Points, in no order, along strands that fork and pass close to each other.
Two points are linked if the straight distance between their rows is under 72.2. Some points are linked to none.
rus: -32 25 -8 12 6 21 -13 17 49 32 -62 25 -5 13 -2 -18 -53 -15 -19 43 31
Pimi: 4 21 -6 -8 19 17 -17 32 16 -1 23 18 6 8 -10 4 -2 -16 -16 -9 10
bap: -1 30 -7 9 13 33 -26 -4 4 -32 -30 46 3 12 -2 -14 -29 -8 3 49 2
Ter: 0 -20 -8 -8 27 3 8 6 -66 15 -31 -11 -23 6 14 22 31 7 14 -47 -27
rumaf: -2 -7 -1 -4 -22 7 -10 -8 -11 -17 52 -8 -4 -8 0 25 39 -9 4 -17 -2
Mafu: -8 7 -24 8 -4 -2 -9 10 27 17 -64 21 4 54 -13 -7 -40 -13 -27 3 12
gan: 0 -19 -21 5 30 -14 -23 16 3 0 -44 5 -18 -1 -5 7 -20 -26 3 -10 -1
bapi: -18 -17 27 -19 22 -9 -6 -18 -26 13 24 -13 -4 -11 17 19 62 4 12 -36 -24
Nor: 23 -18 6 -6 -58 -15 -10 -47 -28 12 35 -59 3 -8 28 15 48 22 41 -23 13
mevu: 14 3 17 0 -9 16 4 -5 35 -35 40 29 -12 -27 5 -3 -18 4 -12 61 -16
dez: 5 -28 24 -7 -33 -3 2 -33 -20 -15 47 -56 -16 -6 27 12 53 8 21 -11 -2
bufa: 22 46 30 -14 10 25 -5 9 26 -21 32 33 -8 -11 3 13 -47 -7 10 25 11
gom: -9 28 2 8 16 37 -14 6 11 -20 -24 31 6 15 -17 -29 -22 -2 -30 29 -20
Lavat: 10 -4 18 23 -65 -21 1 -34 18 -40 49 -27 8 -5 11 -10 6 30 24 38 15
kizam: -48 -12 -29 7 -1 -7 1 -32 -3 53 -92 5 13 56 -11 -25 -3 -31 -27 -19 11
Tevo: 23 25 5 6 -5 15 5 7 -6 -39 15 15 11 -20 7 3 -4 11 14 5 39
galu: 2 -28 11 2 16 -11 13 -14 -39 -1 9 -35 -23 -12 14 -4 12 -6 5 -39 -16
buve: 14 -14 11 -6 -27 5 -9 7 -6 -17 33 15 2 -7 1 -32 11 13 6 25 -27
dekeg: 26 -42 -3 11 -21 -30 30 -41 -9 5 38 -39 2 -30 25 42 40 17 26 -16 10
kudoz: 9 1 10 28 6 16 -12 -9 -3 -32 38 -9 10 -38 4 0 14 24 9 13 27
Kugak: 14 -15 -4 22 -58 -42 29 -70 8 42 45 -68 4 12 29 12 58 7 37 0 -4
Zopu: -13 10 -25 4 14 -11 13 -9 -22 12 -37 26 1 21 -8 -26 -1 -38 -33 -13 -9
besi: -7 29 -24 10 26 11 5 29 2 -4 -15 31 -19 24 -26 8 -26 -5 -17 30 12
vukos: -39 13 -20 -21 13 1 -25 -4 34 33 -41 17 4 21 -24 -13 -29 -41 -44 3 -10
bebir: 22 5 -24 -11 11 -5 18 11 -19 -8 3 2 12 -14 -4 -17 -21 -21 7 -11 -5
Vaz: -3 -32 -11 12 -59 -39 15 -41 26 12 42 -64 19 17 22 6 51 4 40 9 -7
Pelo: 31 40 25 -1 -7 13 8 -10 14 -12 35 16 -8 -20 -5 17 -31 31 29 44 11
tizu: 14 2 -1 -5 -3 -2 -18 27 -19 -1 9 4 -12 -16 -28 6 -13 26 18 13 -7
lalug: -18 13 -20 32 15 -14 2 3 10 6 -26 44 -5 20 -18 5 -21 -28 -35 -19 0
tida: 9 3 0 -8 10 27 -4 15 4 -7 -35 21 22 23 -14 -21 -10 -6 -24 -14 -30
vetot: 2 -38 -19 -12 21 8 5 22 -25 12 -29 -8 -7 -19 10 -8 24 -7 -7 -12 1
Pog: -30 47 0 3 9 41 2 29 28 1 -42 12 -6 15 -7 -5 -55 -10 -21 50 22
Poso: -17 24 -7 -36 28 11 -6 0 41 -10 -32 17 7 -11 -25 3 -33 -24 -24 25 -1
vabe: -7 -5 0 22 -89 -27 -2 -40 15 -11 54 -40 15 4 11 7 28 12 34 15 32
tid: 39 7 -32 -2 13 -1 18 9 13 -8 15 8 8 -13 -1 -4 -14 -10 11 28 4
guneb: 39 -45 34 -10 8 -1 29 -1 -24 14 -4 -47 -4 0 21 6 40 18 26 -19 -25
las: 29 -18 -4 -7 -29 -9 7 -18 -14 -22 23 -25 22 -21 10 15 14 18 44 -7 16
supes: 2 9 -9 9 28 4 -6 21 -1 11 18 1 3 -1 -11 24 6 -3 11 -29 11
Nol: 17 -39 6 -3 -17 -13 44 -44 -15 27 38 -60 -12 -16 36 36 44 15 17 -30 -18
sezap: 23 7 8 8 -1 -3 -7 1 6 -11 26 3 -13 -34 -25 -1 -23 32 28 39 -2
Padus: 20 -18 14 -6 -29 -25 43 -56 -1 27 43 -83 9 3 24 21 53 6 30 -15 -1
manop: 20 -16 13 -6 20 -5 -17 5 -24 -9 -17 -16 -14 22 -18 2 9 6 13 -18 -36
zagu: -3 12 -28 7 7 -4 12 22 -32 13 -19 20 -3 9 -9 -23 -10 -21 1 -17 -16
Zufan: -6 -14 4 6 -59 -35 16 -12 12 -1 58 -41 13 -3 11 6 31 10 39 2 10
fif: -7 4 -9 16 -10 8 -3 42 15 -20 -14 43 11 11 3 0 -40 6 0 2 1
Tole: 0 38 -14 2 1 -2 -10 15 15 -3 -40 38 -13 46 -29 10 -40 -8 -31 25 22
sopur: 34 -5 18 3 -38 -10 -9 -20 -5 -10 40 -58 5 -19 6 15 20 22 41 -17 31
Niz: -33 4 -36 -8 13 -3 -25 0 17 41 -70 32 8 9 -17 -25 -6 -19 -43 -4 0
Vapit: -4 -27 29 -12 -14 5 4 -30 -17 -15 49 -27 13 -12 14 17 46 4 18 -41 -16
noneb: 0 -4 6 -4 -4 6 -21 8 19 -17 18 34 -23 -8 -8 -27 -13 7 -15 37 -19
Zediz: -24 -25 -24 -15 8 13 1 10 -16 31 -55 8 2 -6 -4 -2 8 -6 -22 -27 -14
tapo: 20 15 -19 -1 11 4 13 19 4 -4 1 42 -4 11 0 -4 -17 6 -15 46 15
Kebu: 22 -16 0 -8 -2 -18 -11 0 -40 -15 4 2 -9 -1 -17 8 13 23 12 -13 -14
vus: -2 -5 25 -15 47 0 -8 -9 -21 21 0 -9 -2 -19 2 17 42 -4 -5 -46 -7
Begi: -16 10 -17 1 26 23 -12 -2 9 20 -62 27 -3 -6 -32 -17 -13 -13 -36 13 22
zel: 16 13 18 -6 34 12 -22 23 11 -5 -2 10 21 -7 1 -3 -21 -5 -14 9 13
guge: -7 11 -23 18 3 -6 -7 30 5 -18 -29 20 19 15 4 4 -32 -23 -20 -26 15
Fis: -17 26 -15 -6 -5 -9 -7 29 13 -23 -36 44 6 -7 -4 -13 -45 7 -9 23 11
Sav: -24 -20 1 -2 20 -1 8 14 -54 39 -34 4 -18 2 41 6 27 11 -22 -49 -12
nage: 29 -46 24 -1 -12 3 21 -21 -32 -1 25 -40 -13 0 36 -5 52 9 42 -16 -9
verap: -7 -5 12 -1 46 16 -5 18 -15 33 -13 -8 -9 2 -15 14 17 -15 -10 -34 -5
kilok: -30 17 -12 -15 19 1 -10 24 37 -10 -31 -4 -4 15 -26 -13 -30 -31 -32 9 -1
bega: -25 14 -21 9 -18 20 -13 -24 -1 41 -66 -1 4 50 -18 -32 -13 -21 -40 -13
 -12
Rer: 21 -20 11 -20 -44 -20 9 -22 5 -15 48 -4 13 -20 5 -19 14 24 13 14 -21
bol: -1 -6 -21 21 4 15 -13 6 -10 -33 31 21 10 1 3 7 -14 4 5 17 -9
mezu: -36 -5 -15 -4 27 6 -6 -2 -34 50 -55 9 -8 18 20 -3 4 -12 -37 -53 -16
kaga: -17 49 17 -17 18 30 10 18 27 -25 -21 27 -5 -12 8 -7 -43 3 -16 48 26
gakit: 21 -28 4 -8 15 -13 5 8 -32 26 -35 8 -21 8 21 27 20 -11 24 -42 -20
vuk: 6 -20 24 -28 4 -17 15 -6 -48 16 47 -2 -15 9 18 2 55 3 27 -34 -23
kez: 3 -1 30 -20 11 -14 -13 19 -20 -23 13 -47 8 -10 -2 -1 13 17 26 -26 -5
tob: 23 -19 2 -26 27 5 -21 2 -8 16 -18 2 10 18 -5 -4 2 -4 -18 -16 -42
Ravuk: -19 -7 -20 17 27 17 -18 10 27 22 -26 7 -5 -10 -10 -9 -8 3 -37 9 3
lok: -20 -1 4 1 37 -13 -4 27 -22 -10 -1 10 18 3 3 -11 24 -21 -21 -5 -17
nata: -58 -4 -5 0 5 -19 -8 -18 -12 62 -73 14 -5 33 2 -16 9 -19 -38 -38 1
fup: 29 3 -4 4 -16 -2 16 12 -1 -27 24 3 35 -25 10 10 -14 30 27 -3 17
Fini: 22 3 18 9 19 -11 1 -8 -8 -8 34 -25 -6 -2 -9 -7 28 -5 20 10 -7
Sus: -5 -8 5 8 -23 -8 19 -4 1 -8 68 -19 17 -17 2 2 38 5 19 -5 19
gami: -2 -1 -7 5 14 0 -19 17 1 22 -68 5 -9 33 -18 -3 -30 -20 -6 -17 5
tizem: 32 -20 6 0 1 -25 24 7 -4 14 40 -16 2 -22 21 14 19 15 2 -34 4
faza: -11 -7 16 0 6 -29 7 11 15 -23 34 -7 19 -23 -17 2 -1 24 -5 6 6
mus: -9 11 15 18 -24 -6 13 4 20 -39 51 6 -3 -21 -22 15 -11 24 -10 15 10
Monod: -1 36 13 -12 7 27 9 -16 35 -44 36 30 -3 -13 21 17 -43 -2 9 56 -4
depi: -43 44 8 6 -4 54 0 31 33 -9 -31 47 -29 19 8 1 -71 2 -19 56 8
zek: 4 41 23 3 15 12 -9 1 15 -15 0 29 -2 -23 -18 -5 -39 7 -6 23 11
bogur: -3 -18 -14 -4 23 13 -12 12 4 9 -14 10 -17 -29 0 -7 1 -22 -10 7 -6
vimu: -43 14 -25 22 -7 11 2 8 48 34 -62 24 -2 45 -27 -7 -40 -23 -26 22 20
tevu: 5 15 16 7 -47 -2 19 -17 21 -38 61 -18 1 -19 0 -4 -18 30 12 11 14
Kiza: 0 -5 30 3 -14 -36 2 18 10 -23 31 -30 14 -22 2 -18 2 20 29 -11 8

A fork is a point with three links. Follow the links from the first point to the second and name the forks in between, in order.
gan; Pelo: Mafu Pog zek bufa
kudoz; kilok: dez Vapit bapi zek Pog Mafu bogur
Vaz; Pog: Zufan Vapit bapi zek
tizu; vus: bufa zek
sezap; kizam: bufa zek Pog Mafu bogur mezu

A fork is a point with three links, a tip a point with one. Leave the first point through the second and follow the links. Name the first fork or tip that comes.
Pelo; sezap: bap
guge; lalug: Mafu
bap; gom: bufa
